Each row is a point on a tangle of strands that fork, close into loops and nearly touch. The rows are in no order.
In the rows, zero is written as 100.
Two points are linked if the straight distance between their rows is under 105. Some points are linked to none.
j103: [ 68  92 120 111 108  72  57  89 184 115  93 117  82  95 134  81  82 122
  98 132  68 109  78  67]
j503: [104  76  98 101  74 106 133 108  77 116 116  83 111  50 149  98 113  69
 102 149  98 102  51  85]
j631: [110 144 130 107  99 101 124  70  57  74  89  76  80 120 122 104 132 125
  50  68  88  80 125 137]
j757: [125  65  72 136  98  93  91 121  95 130 104  74 113 133  79 152  79  93
  76  74 127  67 129  94]
j855: [119  86  89  87 117 109  95 119 147  96  97  68  76 114  67 113  66  91
 111 116  65  76 122  96]
j296: [ 79  89 134 126  51 110 115  96 112 129 115  84  82  78 138  80  99  44
 122 128  57 147  90  99]
j917: [127  93 111  90 108  99 108  71 116 143  99  91 117 116  82  74 109  75
 108  97  74  90 132 161]
j283: [ 95  59  88 104 129  93  75 112  64  71 117  88  92 111 107  90 101  92
 102 106 109  84  91  92]
j595: [102 125 121 116  68 119 128 106  98 103 116  99 168 137 119  87 111  82
  86 118  79 103 114 101]
j494: [110  74  73  90 137 141 121  96 107 119  98 119  77  86 124 140 104  51
 120 115 127  92  74  94]
j438: [111 122  67 128  96 141 130  83 112 177 104  61  76 133  92 150  85  70
  93  86 101  88 124 134]
j712: [ 59  70  77  83  72  64  70  57  74  70 101 101  74 100 126  63 121 130
  91  70 111  60 102 126]
j576: [109  64 110  77  98  98 100 128 131 104  97 101 122  73 109  67 117  82
 114 155  68 131  90 124]
j245: [ 98  80 114 105 114  88  80  70 164 122  43 126  81  96 105 108  74  90
  90 120  85 113  66  59]
j223: [101 118 101 129 127  82 113 124  86  51  60 122 118 150 123  98 115 146
  71  99  98 131 103 112]
j666: [129 112 107  83 127 132 132 106  80 139  97 110 105  78  80  94  71  52
 117 111  88 148  70 107]
j955: [ 51 135 102  99  59 108  86 104  66  74 104 104  99  97  91  71 117 123
  80 100  73  99 121  60]
j881: [100  79  87  79 103 113 123 112 114  55  77  77  63 150 123 137  64  80
 119 137 114 106 101 123]
j470: [134  64 111 134  95 142 109  97 102 115  78 125 117  99  85 118 156 117
 103  48 111 132 101  96]
j111: [121  93 127  81  63  39 148  70 105  92 139  76 112 102 104 114  72 127
 108  55 136  59 110 122]
j960: [116 127 119  96 129 104 143 167 102 128 126  98 128  91 138 108 131  41
 115 125  91 127  98 111]
j787: [103  65  98  97 129  97  87  94 147  47 161 119  82  72 105  88  79  83
 108  93 103  74 119 108]
j765: [ 76  94  56  74  35 102  71  82 109 104 113  58 141 124  94  80 122 103
  98 101  94  72 113  99]
j534: [104 131 166  73 129  85 132 112 122 112 122 110 118 144 121 128 101  47
 120 100 111 114  87  92]
j793: [106 118  79 154 107 144 112  98 110 100 131  81  81 106 129 116 107  67
 110  79  49 152 100 127]
j266: [ 98  78 177 104 114  70  87  82 113  61 127  78  98 137 131 128 104  82
 118 115  86  97  89  91]
j890: [ 74  75 139  65  70  84  86  59 122  97  92  85  81 125 119  69 130 110
 131 104  93 116  89 105]
j880: [ 84  75 134  66 106 117 110  88 141  99  99 102 116 102  90 118 115  69
 148 151 120 115  63  56]
j684: [101  85 103  76  96 108 102 120  50  91 103  68 102  57 138  89 123 118
  83 131 115  80  63  72]
j690: [112 108 110 109 141 118 136 133 117 131  88 113 113 125  89 104 118  95
 109 112  74  96 109 100]
j407: [101 104  85 132 137  87  54  80  72 138 104 110  80  93  71  43  91 117
 115 123  58 134  94 128]
j607: [ 66 103  53  68  87  70 116 110  85  60  94 110 137 158  78  58  84 150
  96  86  83  85  87  81]
j750: [ 50 110 127  62 110  87  82 143 142  87 133  84  94  58  75  59  98  85
  61 102  48 113  74  59]
j284: [120 151  44  80 140 126 109  96  90 102 114  84 117 113  65 114  59  73
  63  89 148  91  84 110]
j731: [116  90  88  99 114  79  98 136 109 135  78  90 132 123  66  95  96 113
  98 107  95  94  95  81]
j708: [100 120 130  50  86  91  94 123 109  76  90  75  85  99  72  98  62 156
 120 121  90  94 105  54]
j385: [121  92 101  69 116  81  78 106 135 124  93  76  88  58 118  65  83  94
  65 100  80 129  57  97]
j249: [ 95  88  99 175  81 125  64 108  76 103 130 111 123  99 100 130 111 124
 116  95 115  77 124  53]
j394: [ 86 150 110  92  66  64  75  73 157 125  81 125  85  72  87  83 101  88
  86  87 101  78 144 114]
j86: [115  74 118  86  93 108  77 141  89  91  63  85  74  85  63 109 111  93
  92  81 108 164  83  70]
j508: [107 107  75 109 124 129 151 159 132 118 132  62 101  93 114 139 116  57
 119 145  72  85  75  74]
j998: [116  85  80 139  54 132 128  97 101 131  97 131 114 127  70  99  98 107
 120  33 120 126 145 124]
j43: [ 77 116  93  94 140 139 107  71  71  77  85 124  45  82 122 103  94 111
  98 122 116  83  68  74]
j619: [ 64 113 104  92  63  65  74  59  60  51 126 157 104  45 103  83  47 146
 121  79 112 111  72  67]
j745: [106  81 110 127 172 139  63  98 105 104 128  96 121  94 122 121 151 104
 104 146  51 136  35  92]
j838: [128 112 106 118 127 140 115  86  76 126 152  89  83  77  69 120  98  54
  89  61 101  76 124 129]
j846: [ 69  98 125 107 121  86 127 153 128  84 122  96  68  42  94  73 121  66
  74  89  57 126  73  81]
j775: [ 59 153  96  94  68 123 118 126  89  98  95  91  97 107 129  97 116  93
  77 109 118  81 125  72]
j561: [ 90 125 105 127 122 105 150 140 100 146  88 116  96 118 148  98 147  71
 105 114  77  98 108 118]
j566: [120 102  87  78  87  80 131 143 107 119  81  94 112 133  93 115  61 138
 103 112 132  77 155 154]
j953: [ 80 122 115 111 101  40  52 119 127  95 130  65 127  84  85 108 125 106
  93 138 109  58  99  62]
j269: [ 79 111 114  98  61  75  84  99 174 102  89 133  88  81 117  82  84 120
 107 112  90  90 133  83]
j773: [ 71  90 107 101 122  75 110  97  90 129  89 132  66 103 106  69  78 128
 106  44 118  89  83  62]
j445: [135 108  84  81 121 149 105  95 115 135  86  63  90  80  75 131 152 100
 109 101 115  87  92 111]
j795: [ 79 106  60  91  88 115 115 119  69 114  98 131 174 119  76  77 111 124
  88  68 122  81 111  77]
j883: [110  56  79 116  32 108  74  82 105 117 117  80 108  34  80  99  93  81
 123 105 105 130  78  73]
j568: [100 126 130 133 133  71 117  66  64  88 105 121  62  84  95 100  72  86
  80 102  85  68 105 118]
j341: [109 126  55  94  96 101 111  83  76 109 115  84 107  93  24  97 107 115
 104  64 139  98 116 146]
j983: [ 86 141 106  92 116 120 120 157 123 120 141  87 122  91  98 113 130  52
 121 137 111  90 101  69]
j902: [101  78 112 110 101  66 148  87  87  76 159 112 131  74  88  99  83  91
 104  80 119  54  78  76]
j849: [108 107  72 115  81  82 151  31  96  89  68  94 101 118  39 125  94 104
  78  64 108  86  76 123]
j199: [105  84 139  91 115 121 101  99 110 139  61 125 101  90 117 104  79  86
  97 105  86 124  57  48]
j453: [107  97  34 105  52 122  84 106  81  94  99 105 116  80  71  98  74 150
 102  75  73  83 151 120]
j464: [ 89 125  91 103  91 135 152 104  95 144 106  91  77 136 132 125 101  85
  93  72 117  81 136 125]
j5: [ 84  92  87 158 131 133  84 110 102 112 120 125  81  75 121 111 117 111
 118 100 119  65 115  71]
j963: [124  95  91  68 106 156  97 106 130 122 110 123 130  86 133  90  65 107
 123 131 103 108  98  81]
j798: [ 72 106  81 109  99 104  25  99  72 129  99 116  74  65  75  45  81  79
  99 113  74 137 112 104]
j639: [137 112 144  63  75  99  92 107 111  95  97 120 159  99 102  77 104 162
  99  83  78  94 143 104]
j177: [ 40  89  27  59  47  70  79 120 110  70  79  97 123 134  99  73 112 141
 100  68  97  99 105  87]
j32: [119  99 113 153 152  64  85 113  90 149 144  65 102  98  61 101  95 111
 115  72  90  91  80  75]
j580: [ 99 134 112 132 160  71 118  97  78 137 134  78  90 125  49 111 102 101
  78  74 100  51  96 103]
j204: [128  85 125 100 110  66 166  87 120 108 130  90 115 103  96 135  90 108
 102  72 142  40  92  90]
j777: [ 95  70 102  58 129 102 116  93 130 105  84 120  85 117  97 134 100  60
 134 128 152  77  87  88]
j889: [110 151  86 108 140  90  83  90  98  84 116  83 112 108  70 140  87 101
  59  70 151  57  93  86]
j546: [ 40  97  64  62  40  98  66  89  93  63 114  73 129 137 108  80 144 135
 110  98 101 104  84  61]
j657: [111 118 113 109  97  87  75 103  80  43  69  92 103 152 141 107  94 111
  71 121  84 144  97 126]
j26: [ 96 107  44 133  68  95  98 126  94  84  83 110  92  78  60 102  94 132
 114 109  96  72 173 145]
j53: [105 168  68  94 132 108 112 102  93 117 113  75  86  94  35  88  86 113
  92  83  89 104 116 132]
j456: [158  80  68 107 150 101  79 165  91  93  75  67 109 112  99 130  79  88
  70 126  94 113  88 119]
j17: [105  76  81  89 160 157  73  86 134 123  81 130  70 112 119 115  97  85
 122 109  99 107  69  79]
j549: [ 93  74  93 127 134 110  95  97  94  32 158 106  87 127 122 102  73 102
 107 106  90  66 119 102]
j25: [117  98  89 125  49  83  70 102 102  75 118  83 139 118  70 125 121 132
 121  82 107  85 170 126]
j824: [106 114  88 126 108  91  62 112  71  66 116  89 122 126  80 136 125 124
  74  72 149  58 122  92]
j10: [105  46  75 120  92 110  60  83  74  79  96 127 104 116 144  96  81  90
 104 110 131 114  83 101]
j820: [ 87 103  88  93 158 138 101  99 103  98  70 134  59 114  88 105  70  90
  93 103  92  93  92  72]
j122: [ 82 111  67 126  95 119  64 122  93  81  90 120  83  59 133  96 144 131
  58  71 130 105  93  75]
j537: [ 70  87 115  95  97 121  79 109 124 122 117  91  96  78 109  69 131  47
 104 135  34 152  89 119]
j350: [111  78 114 100  96  91 107 106 100 108  47 112  58  82  69  99  80  84
 110 115 103 110 111 119]
j808: [ 84 101  73  87  59  84 110 135 124 125  65  74 121 127  71  75  75 102
 120 132  67 114 102  81]
j169: [126  95 127  75  58  83  70  95 123  65 122  94 147 126 103  94 105 133
 112  75 100  93 156 131]
j796: [127  92 110 120 157  69  94  74 115 108 104 107  83 103 122 120  55  74
  99  97 102 123  63 101]
j799: [ 75  76  63  73 110  72 108 123 107  41  81  70  96 143  73  72 107 130
  71  74  79  87  89  93]
j409: [141  84  81  64  90 112 121 105 101 127  90  89 112  59  71  85  74  64
 101  82 132 147  54  90]
j861: [ 83  62 118 114  92 102 111 137 140  85  73 114  71  57 117  87 138  92
  61  83  57 120  88  90]
j448: [150  38  86  93 110 125 101  97  40 115  80  97 128  69 126  91 123 120
 102  98 129  95  81 127]
j176: [101  70  79 122 136 118  97 128 141  91  59 110  82  93  90 110 152  71
  66  94  56 110  94 104]
j391: [104 158 160  90 146  83 101 148 144 114 125 107 116 123 137  99 116  90
 102 105 113 133  88  85]
j418: [ 90 133 132 121 113 122 119 110  98  94 107 115 147 111 141 107 120  92
  88 152  66 125  70  82]
j121: [123 110  89  96  66  81 108 122  75  91  87  90  92 103  64 125  62 158
 127 117 113  81 159 133]
j829: [111 105  71 136  80  78  78  80 103 144 110  36  62 155  86 153  79  99
  73  66 134  91 145 154]
j705: [ 99  92 132  87  99  70  77 102 108  69 128  95  78  55 117  83  98 147
 104 114  83  79 102  87]
j193: [105  93  71  90  45 110 141  60 117 133 121  93 110  80 114  64  87  83
  89  81  92  65 114 135]
j118: [100 123 110  97  54 154  97  87 135 118 115  94 112 103  92  97 105 106
 115  92  67 103 139  80]
j555: [141  84  72  83  66  94 101 118  83  88  93  63  64  56 109  90 109 150
 117  88 137 120  99 128]
j289: [107  47 127  72  73  58  98 150 114  99  75  95 135  84  86  81 117  63
  89 128  93 128  80  95]
j219: [115 138 137 100  79  89 130 103 135  65  96 102  64  70  44 129  85  91
  97  90  83  94 126  89]
j21: [135  85  94 144 111 119  85  57  93 121  88 138 112 121 151 108  52 112
 122 118 107 104 117 139]
j338: [120 100 131 149 108  87 108  87  86 158 149  67 118  75  93  93 107  97
 121 116  65  79  75  69]
j934: [117 107 171 107 100  96 129 113  69  91  93  88  89  62 120 116 115  82
  72  94  75 107  90  82]
j906: [ 71 128  74  97 121 127 119 112 119  92 111 100  49 115  96  76  90 112
 147 130  80 137  98 107]
j8: [ 69 145  83  76 101  67 105 100  66  80  45 114  83 124  82  75 120 134
  84 105 131 116  87  99]
j658: [ 98 115  82  67  89  91  57 100 111  24 114 100 106  69  79 104 107 130
  83  57 141 126  69  74]
j530: [ 84 103  93 114 147 128  87 103  65  98 116 100  50  72  82 121 123 100
 126 140 112  65  92  72]
j242: [ 90 129  68  75  91 102  60  62  84  68 104 102  70  62  96  83 107 103
  83  76 147 108  75  97]
j732: [115 141  84 138 122 131 107  82 112 120 121  48  73 117 101 130 122  68
  75  72  82 122  75 120]
j831: [ 51  79 115  72  36 129  76 128  99  91  76 110 108  92 125  80 128  81
 110 136 105 160  98  81]
j477: [ 76  92 110  90 113 111  67  89 114 114  86 154  74  88 142  73  79 149
 117  82 124 116  87  67]
j483: [ 95  94 125 126  84 104  82 135  95 129 157 111 141  68  71  70 102  85
 136 121  80 104 124  79]
j58: [119 125 104  97 134  93  98  99 128  99  80  58  61  82 123 126 107  59
  43  80 112  96  64  89]
j602: [ 75  96  64  44  63  97  46 100 114 106  75 134 163 104  88  57  75 148
  93  98  77 114  97  62]
j638: [ 55 139  88  98 100  80  57  63  83 107 107 149  92  60  95  78 104 100
  94  63 152  94 108  80]
j525: [117 140 143  79  84 121 154  97  85 116  85  85  99  69  94 112 127  76
  85  85 117 105 103 105]
j457: [ 99  81  75 130 135 109 122  58 129  66  95 130  76 129 107  88 122  92
 111  81  88 124  79 141]
j413: [111 125  75 149 107  97 125 101 110 118 125 109 161 143 116 112 105 111
  99  89 145 108  92 110]
j741: [133 102  93  59  77  59  97 102  97 128  59  84  98  55  92  82  67  98
  86  93 117 125  72 107]
j985: [116  76  79  69  42  81  44  89  47  90 117  77 126  21 104  74  97 141
 105  77  91  99  93  84]
j465: [108  78 128 112  84  95  86  41  57  85 109 123  82  68 104 109  82 114
 124 107 120  78 112 106]
j28: [130  59  89 109  97 123 108  74  80 106  61 137 123  77 119  99 123 134
  85  67 128 113  66  89]
j138: [ 56 113 125 115  80 146 100 161  99  90  95 125  98  72 107 120 141  77
 122 151  98 133  90  45]
j129: [ 78 125  77 101 108 138 140  93 123  57  91 139  83 118 120 109  71 100
 125 137  83 104  92 115]
j930: [118  90 140 115 111 109 124 101  94 140 112  88  58  93 143 113  90  59
 129 112  58 132  81 120]
j469: [102 116 120 139 109  97  92  85  67  76 102  90 114 116 134 115 139 116
  60  51 126  87 102  99]
j815: [ 81 148  83  90 135  79 114 111  97  82  85  97 107 132  50  62 122 116
  89 100  98 110 106 124]
j45: [142  68 135 112 109  87  98  83  84 144 101  82  54  74 133 114  50  80
 112  96 101 112  79 104]
j396: [ 96  79  71  97  75  92  95 151 135 113  78 121 144 104  99  72  99  97
 122 163  80 138 117 106]
j522: [122 117 149 127 115  87  94  44  66  80 114  94  84  73  98 101 108 122
  64  78  68  64 109 129]
j633: [101 133 103  47  53  63  51  75 117 105  86 113 111  63  97  76  88  85
 100 103 133 111 138 132]
j894: [103  61  88 110  59 114  40  85  69  51  76  74 111 117  72 116  94  87
 114 125 107 145  97  97]
j832: [ 73  87  51  88  67  69 102  79  45  97  69 108  88  98 132  71  86 124
  92 105 128  60 112 124]
j319: [ 89  47 142  75 108  80  94 124 121 128  79 126 111  79 101  69 103  83
 103 101  87 138  47  65]
j529: [121 112  74  77 131  70  86 110  54 125  78  97 101 108  68  66  75 154
  98 114 122  93 112 133]
j937: [100  54 130  97 128 142  57 106 117 116 121  74 114 103 115  97 117 107
 108 126  47 156  40  73]
j747: [ 78 118  62 112  93  97 117  93  60 131  83  80  74 114  79 111  62 128
  85  98 106  41 123  82]
j791: [ 81 108 108 106  76  91  72 122  81 110 132 112 101  87  57  85  81  97
 124  80 111  84 136  71]
j98: [115  88 135 135 133 106  95 138 110 144 152  92 137  69  98  97 123  80
 123 134  49 107  88  80]
j656: [ 96 129  75  93  54  38  69  66  44  58 106 124 122  44  94  86  66 169
 125  67  84 105 103 104]
j175: [103 129  68  89 132 166 123  96 100  89 139 102  89 126 124  96  89  89
 111  62 132 130  79  91]
j301: [ 77  72 119  79  90  66  57  49  86  76  88  85  67  96 123  56 133 102
  84  85 103 111  68 115]
j198: [ 43 124  84  65  91  90 100 129 108  87 108  91  86  82  95  65 104 125
  77 103  76  88  79  40]
j203: [ 97  89 106 131 109  75  93  66 127  53 107 155 101 115 134  93  78  70
  79  72 115  94 123 130]
j663: [ 84 107  86  79  66 138 116  95  99 104  95 106  87 103  65  95  88  98
 126  89 108  85 126  85]
j519: [ 96 121 112 123 103 100  81 107  91 127  48 113  72 119  74 120 106 109
 110 110 124 102 127  90]
j333: [124  64  78 127 108 113  99  89 110  96 147  99  78  62 108  93  95  60
  88  62  99  75 119 123]
j579: [100  87 131 150  99  82 146  75  87 107 150  90  89  78  77 103  85  86
 127  76  82  93  72  64]
j309: [ 92  94 138  82  93  79  91  79 122  79 122  79  95 171 111  90 106  81
 132  97  96 119 113 114]
j294: [ 58 136  90 108  87 122 118 156 101  78 102  94 121  99  90 108 139  89
 104 145  90  92 101  54]
j246: [108  62  93 114 103 103 134 120  71  56 111  98 120 111  90  75 145  94
 118 103  99 145  91 146]
j848: [143 110  75 114 101 112 101  97 112 153  72  58 114  83  88 144 112  96
  69 105 116  83  82 100]
j415: [ 86 128 126 107  85  63 122  96 128  64  85 136  94 115  60 115  75 114
 105  94  91  83 147 100]
j990: [112 117  92 123 102 122 125  93 118 150  88  81  86 138 107 153  75  34
 122 112  85 120  97 103]
j927: [ 74 128 115  57  79  95 110 105 117  78  88 118  99  87  64  76  86 134
 133 123  94 137  85  87]
j349: [116  97 122 104 136 100 101 120  94 113 102  84  76 111 100 154  91  12
  80 110 113  77 104 102]
j790: [105 100 106 137 135  94  95  72  96  92  87 155  76 149 136 117  68  70
 105  96  99 101 131 152]
j495: [107 106  80  78 136  64  82  88 125 112  81  66  57  93 109  79  96  98
  41  61  99  93  65 104]
j681: [110  83  60 125  44  88  59  80  92 107  79  93 144 151  59 154  94 145
 104  78 103  70 169 135]
j331: [ 81 103 141  69  50 152  88 111 133 101  93  96 131  95 124  91 133  99
  93 127  68 125 109  76]
j565: [ 93 110  93 111 112 105  95 119 111  58  93  75  65 167 165 114  92  78
 100 126  93 126 119 132]
j621: [102 150  74  67 100 125 125  85  78  78 107  62  68 113  57 114  79 118
  74  74  95  69 125 124]
j758: [124 119 105 100 133 115 110 111  88  99  77 124 112 132 132 113  79  72
  71 122 103 101 139 160]
j229: [128 121  83 123 104  89 105  87 111 112 121  37  69 140  99 121 123  92
  72  55 108  99 125 151]
j444: [109  80  93  96  88  94 103 105  60  81 122  77 148  95  77  84 162 108
 113  95 108  95 106 107]
j943: [ 94 127  87  43  50  83  66  73  68  89  91  88 113 105 106  66 110 120
 101  93 123  99 131 147]
j75: [109 106  90 113 103  68  67  82  58 121  91  96 117 104  75  53 110 141
 113 127  79  90 121 139]
j776: [101  56  68 111 108 108 146 105  94 136 106  95  95  71 137 108  87  77
 121 126 118  70  68  89]
j220: [117 144  87 106 174  90 115 109 141 132 112  89  84  95 133 135 117  63
  65  96 117  66  55  82]
j766: [103 106 147  55  86  81  83 146  94  73  85  67  73  80  78 115 105 123
  78  98 101  67 119  58]
j155: [107 132  92 129 124  92 145 103  82 169 145  79  89 104 103 122 113  57
 131 115 133  83 126 159]
j327: [107 115  84 114 124  72  91  96  94 149 109 148 134  98  87  72  64  74
  74  56 138  95 122 114]
j740: [131  75 156  97 107  91 145 131  89  80  86  77  73  72  96 126  92  93
 111 129  71  80 101  88]
j913: [ 53  99 102  54 108 106 110 141  98 100  77 129  88  85  99  43  86 100
  80 129  54 104  91  72]
j821: [ 65 124 156 116 116  87  75 119 112  77 130  85  83 127 112 115 121  81
 111 137 103 117  71  64]
j201: [ 80  78 107  99  75 111  82 102 128 125  91  77 110 119 124 120 126  59
 123 143 119  99  79  60]
j16: [113  54  66 112  89  52  94  79  77  82  89  99 106  67  59 107 100 157
 125 103 105  62  97  98]
j247: [124 114 134 102 144 141  83  57  88 103  89 100 106 128  99 134  94  81
  97 115  85 104  82 108]
j282: [103 122  94 111 127 102 134  47  43  79  78 122  68  90  77 100  92  94
  94  95 127  98  88 138]
j895: [ 91  52  66 101  90 100  64 112  94  38  95 103 101  90  62 112  70 102
 122 148  84 127  79  88]
j756: [147  75 107  70 119 145 116 104 113 120 120  84 125  95 133  87  77 112
 114 150  74  91 107 130]
j987: [120  95  95  99 128  74  82 129  88  91  78  72  89  98  98 124  97  58
  63 146 113  76  98 125]
j944: [ 69  95 100  52  97 105 118 108 122  64  89 103  41  77  82  71  96 118
 147 140  87 122  99  99]
j421: [109  77 126  98  52  56  76  53  80  64  77 148 128  59 118 124  94 106
 111  95 141  80 119 106]
j473: [111 127 107 113 169  59 102 110 142 158 119  97  73  95 133 106  82  55
 100 100  97  89  70  99]
j526: [126 102 122 135  82 120  72 105  78 107 134 104 119  74  47 137  85 102
 112  68 120  86 132  56]
j354: [ 79 127 116 112 118  94 146 140  85 125 118  85  78 121 138 118 106  56
  68  79  81  72 127 107]
j918: [ 83 135 128 100  82 122 121  86 109  45  92 124  91 121  95 104  81 127
 100 129  68  86 130  93]
j264: [101  94  85  55  69 136  71 119 139 136  93 128 145  94 124  61  73 131
  85 100  80 102 110  61]
j642: [ 93  95 104 108  83 118 104 131  87 103 127  99 170 145  89  92 135  90
 103  80 110  98 125  82]
j593: [ 84 111 127 115  96  61  72 143 138  66 128  69 105  96  78 107 131  87
 101 126  79 119  86  66]
j502: [100 125 113  57  97  95 125  68  82 133  73  97  92 131 115  93  87 121
  95  99 125  66 112 138]
j948: [116 116 144 101 122 101 109  97 116 113  88  82  78 143 127 169  96  30
  98  87 113 122  85  93]
j988: [110  91 118  69  76  93  63  95  39  97 135  67 117  46 117  67  89 115
  67 110  80  95  82  74]
j696: [ 92  96  89 117  69  90 112  26  72 115  92 104  96 135  50 117  77  91
 108  66 110  68 114 108]
j974: [100  99 116 126 148 115 111 121 102 121 129  96 129  94 126 116 142  74
 106 163  24 108  43  74]
j322: [114  95  76 150  79  83  69  90  93 127  89  75 100 134  75 157  85 146
  69  57 124  70 148 133]
j841: [140  68  86  88 116 137 105  97  72 119 111  87 135  88 138  78 118 138
 118 134  96 123  70 129]
j991: [124 138 127  92 120 100 159  76  62  88 110 100  74  76  90 110 111  53
  67  76 119 107  97 151]
j548: [111  72 104  96  80 128  90 116  55  57 104  80 128 123  90  94 119  83
 123 137  94 161  97 120]
j994: [133  95  75  84 101 133 112  86  77 112 123  72  92  89  64 120 114  84
 101  97 129  83 120 145]
j127: [100 129 129  70 156 100  84 121 159 112 116  78  81 105 146  83 154 102
  97  95 104 128  85 114]
j368: [106  62  90  85 102  59  82  86 105  54 115  89 103  33  84  87 117 148
  95 119  81  38  85  86]
j355: [114 126  38  50 119 120 112  94 101  72  87  83 109 118  54  88  77 104
  53  67 105  91  92 104]
j336: [ 95  64 135  87  87  99  93 140 113  61  97  73  94  73 109 117  94 103
 104 172  60  95 102  77]
j13: [145  80  88 136 115 102 131 107  96 157  72  77  96 108  98 152  68 107
  67  72 111  94  86 107]
j914: [100 103 105 135 133 137 139 103 123  79 141 127  75 130 139 109 110  76
  95  46  58 112 108 116]
j819: [127  44 111 124  88  99  70  51 105 100  97 136 132 117 128  94  74 123
 108 106  91  92 105 113]
j237: [102  98  80 137  83  76 125  45 119  63  71 110  99 119  56 114  84 140
 117  76 102 124  74 101]
j976: [ 94  81  76  65  87 119 119  81 123  44  78 116  97 122 114 117  37 116
 114 146 110  85  80  94]
j250: [ 97 125 121 125 137  90 153  92 133  58 113 115  98 122  84 137 130  82
 104  78 107  98  90 116]
j451: [118  66  94 117  84  89 118 117 122  86  69 116  84  70 106 102  94 110
  86  79  98 100 113 102]
j803: [ 84 105  94 120 123 129 165  98 132  68 135  98 103 156 106 134 110  54
  97  44  88  84 106 108]
j459: [ 90  37 124  87  89 137  49 130 117  87  95  83  87  89  96 110 102 101
 108 109  79 173  71  61]
j152: [100 134  93  94 102 109 124 155 117 102  69 122 108 123 108 104  92 107
  84 121  98  98 170 150]
j852: [ 66 110 107  74  75 108  86  78  75  92  86 151  96  91 103  57  86  75
  91 106  96 126 124 115]
j727: [103  45 125 106 149 124  90 102  79 106  85  95  73 172 124  96 126  86
  97  63  86 116  82  94]
j172: [ 84  72 129  91  67 135 125 142  90  90  84 123 101  79 129 105 144  66
 119 131  99 146 100  99]
j188: [ 90  87  98 119  79  61  69  79 112 102 115 146 126  84 108  80  82  60
  79  69 113  78 136 118]
j541: [131  56 105  94 132 108  92  83  92  92  65  96  82 179 105 131  86 107
 100  57 120 123  82 107]
j748: [ 89 100  74 157  75 117  73 134 105  89  72 133  97  83 121  93 139 150
  81  84  98 101 138  90]
j452: [103 101 123  94 143 108  97  84 128 122  95 179 110  84 132  83  72 118
 116 103 137  89  88  91]
j240: [ 77 128  51  57  94  68  98 120  63 124  49 119 108 106  64  65  85 140
 116 107 137  99 103  98]
j949: [ 86  86  94 104  58 105  82  72  92 109 107  76 118 128 108 114 108  89
 112 129 102  53 103  79]
j42: [ 57 113  75 115 117  99  67  76  69 101 104 154  76  81 127  65  83  70
  91  92 126 110 101 100]
j73: [109  98 101 110  78 131 161 108 104 122  83 148 142 118  92  90 140 102
 113  48 124 127 116 118]
j7: [102 102  57  92  51 124  95 126 115  72  92  89 105  95  64  96  51 144
 105 104  45  96 136  81]
j981: [111 120 116 108 112  86 119  95 126 154 126  79  97  98 116 113 119  81
 146 152 134  65 115 119]
j581: [ 98  95  77 110 110  65 119  46 119  70  98 115  93 138 122  77  87  91
  81  59 110 110  86 152]
j187: [ 89 115 106 151 110  97 106  66  53 119 110 118  94 107  70 123  74  72
 104 102 103  61 124 113]
j643: [ 95 120 102 115 133  98 112  96 114 160 103 160 131  90 104  80  91  88
 107 100 117  62 120  92]
j609: [ 79 118  72 154 126 118  66  97 111 128  88 116  43  79 139  92 131 113
  92  67 115 101 102  89]
j399: [118 104 133  86  41  50 120  54  60  77 108 115 125  79 111 125 101 116
 105  68 152  60 124 135]
j645: [132  99  98  62  80 120  92 124 102  45  94  77  99  73  57 101  93 119
  85  66 101 156  73  78]
j270: [120  75 105 133  88  97 126  58 101  94  79 100 110 162  95 128  70 121
 118  60 116 127  93 118]
j637: [ 99 104  84 118 145 119 141  75 140  71  87 125 105  94 112 109 161  90
  81 101  99  94  60 115]
j536: [ 98 136 140  52 119 130 148  75 100 144  98  89  76 150 126 112 100  71
 106  97 112  66 128 125]
j44: [ 77  88 142  70  55  61  71 118 115  48  99  64  93  79 110  99 136 138
  85 101  95  97  95  69]
j627: [ 86  72 118  98 131  85 103  91  68 128  83 101  80 148 127  73  99 123
 102  77 108 114  60  81]
j592: [ 49  78 103  68  33 104  57 121  77  78  92  99  89  59 113  73 115 131
 124 118 106 181  65  82]
j382: [ 91  91  82  80  64  55  91  81 100  72  79 109 112  77  55  91  92 142
 122 115  79 104  97  96]
j542: [104 117 126 116 117  66  84 101 123 131 123  82 141 113 107  92 136  98
 108 140 105  48 115  96]
j79: [ 60  82  97  70  60  76  79  69  57  72 106 143  95  67 113  58  56 109
 111  86  94 133 101  97]
j620: [ 91  74  96  95 111 108 143 136 131 114 127  73  99  89  83 107  79  85
 113 121  66  73  67  41]
j390: [ 99 116  60  71  89 104  84  92 101 116  63 136 178 102  55  77 103 144
  93  96  88  86 101  69]
j683: [ 98 112  91  50  75  69  82  74  60 119  45  98  99 100 138  67 100 158
  87 109 120  73 107 130]

A fork is a point with three links, a tip a point with one. Leave the first point through the second and follow the links. Name the first fork or tip that comes.
j643, j452 -> j568
j237, j270 -> j203
j712, j301 -> j155
j642, j795 -> j998
j799, j607 -> j494
j998, j73 -> j642
j930, j45 -> j666
j457, j637 -> j322
j656, j619 -> j974

How many points has the smallest loop of links through each point below? Write 0 if it is on no loop.
j103 -> 20
j44 -> 8
j53 -> 36
j333 -> 26
j79 -> 0
j240 -> 0

A piece is two or more points that can be reached from each other along the links. Count, over all rows, the pieces, the separate loops (a circle has one, a figure eight two, a Y none), the forks (points with three links) and the tips (points with one).
pieces -> 3
loops -> 4
forks -> 25
tips -> 23

Name the points in between on the shortest way along the links from the first point to the second, in order.
j548, j354 -> j246 j444 j642 j595 j418 j974 j98 j483 j791 j663 j118 j331 j831 j172 j138 j294 j983 j960 j561
j385, j394 -> j495 j58 j220 j473 j796 j45 j930 j296 j537 j576 j289 j319 j199 j245 j103 j269
j819, j627 -> j21 j790 j203 j188 j327 j643 j452 j477 j773
j831, j988 -> j331 j118 j663 j791 j526 j249 j5 j530 j43 j820 j17 j494 j776 j503 j684
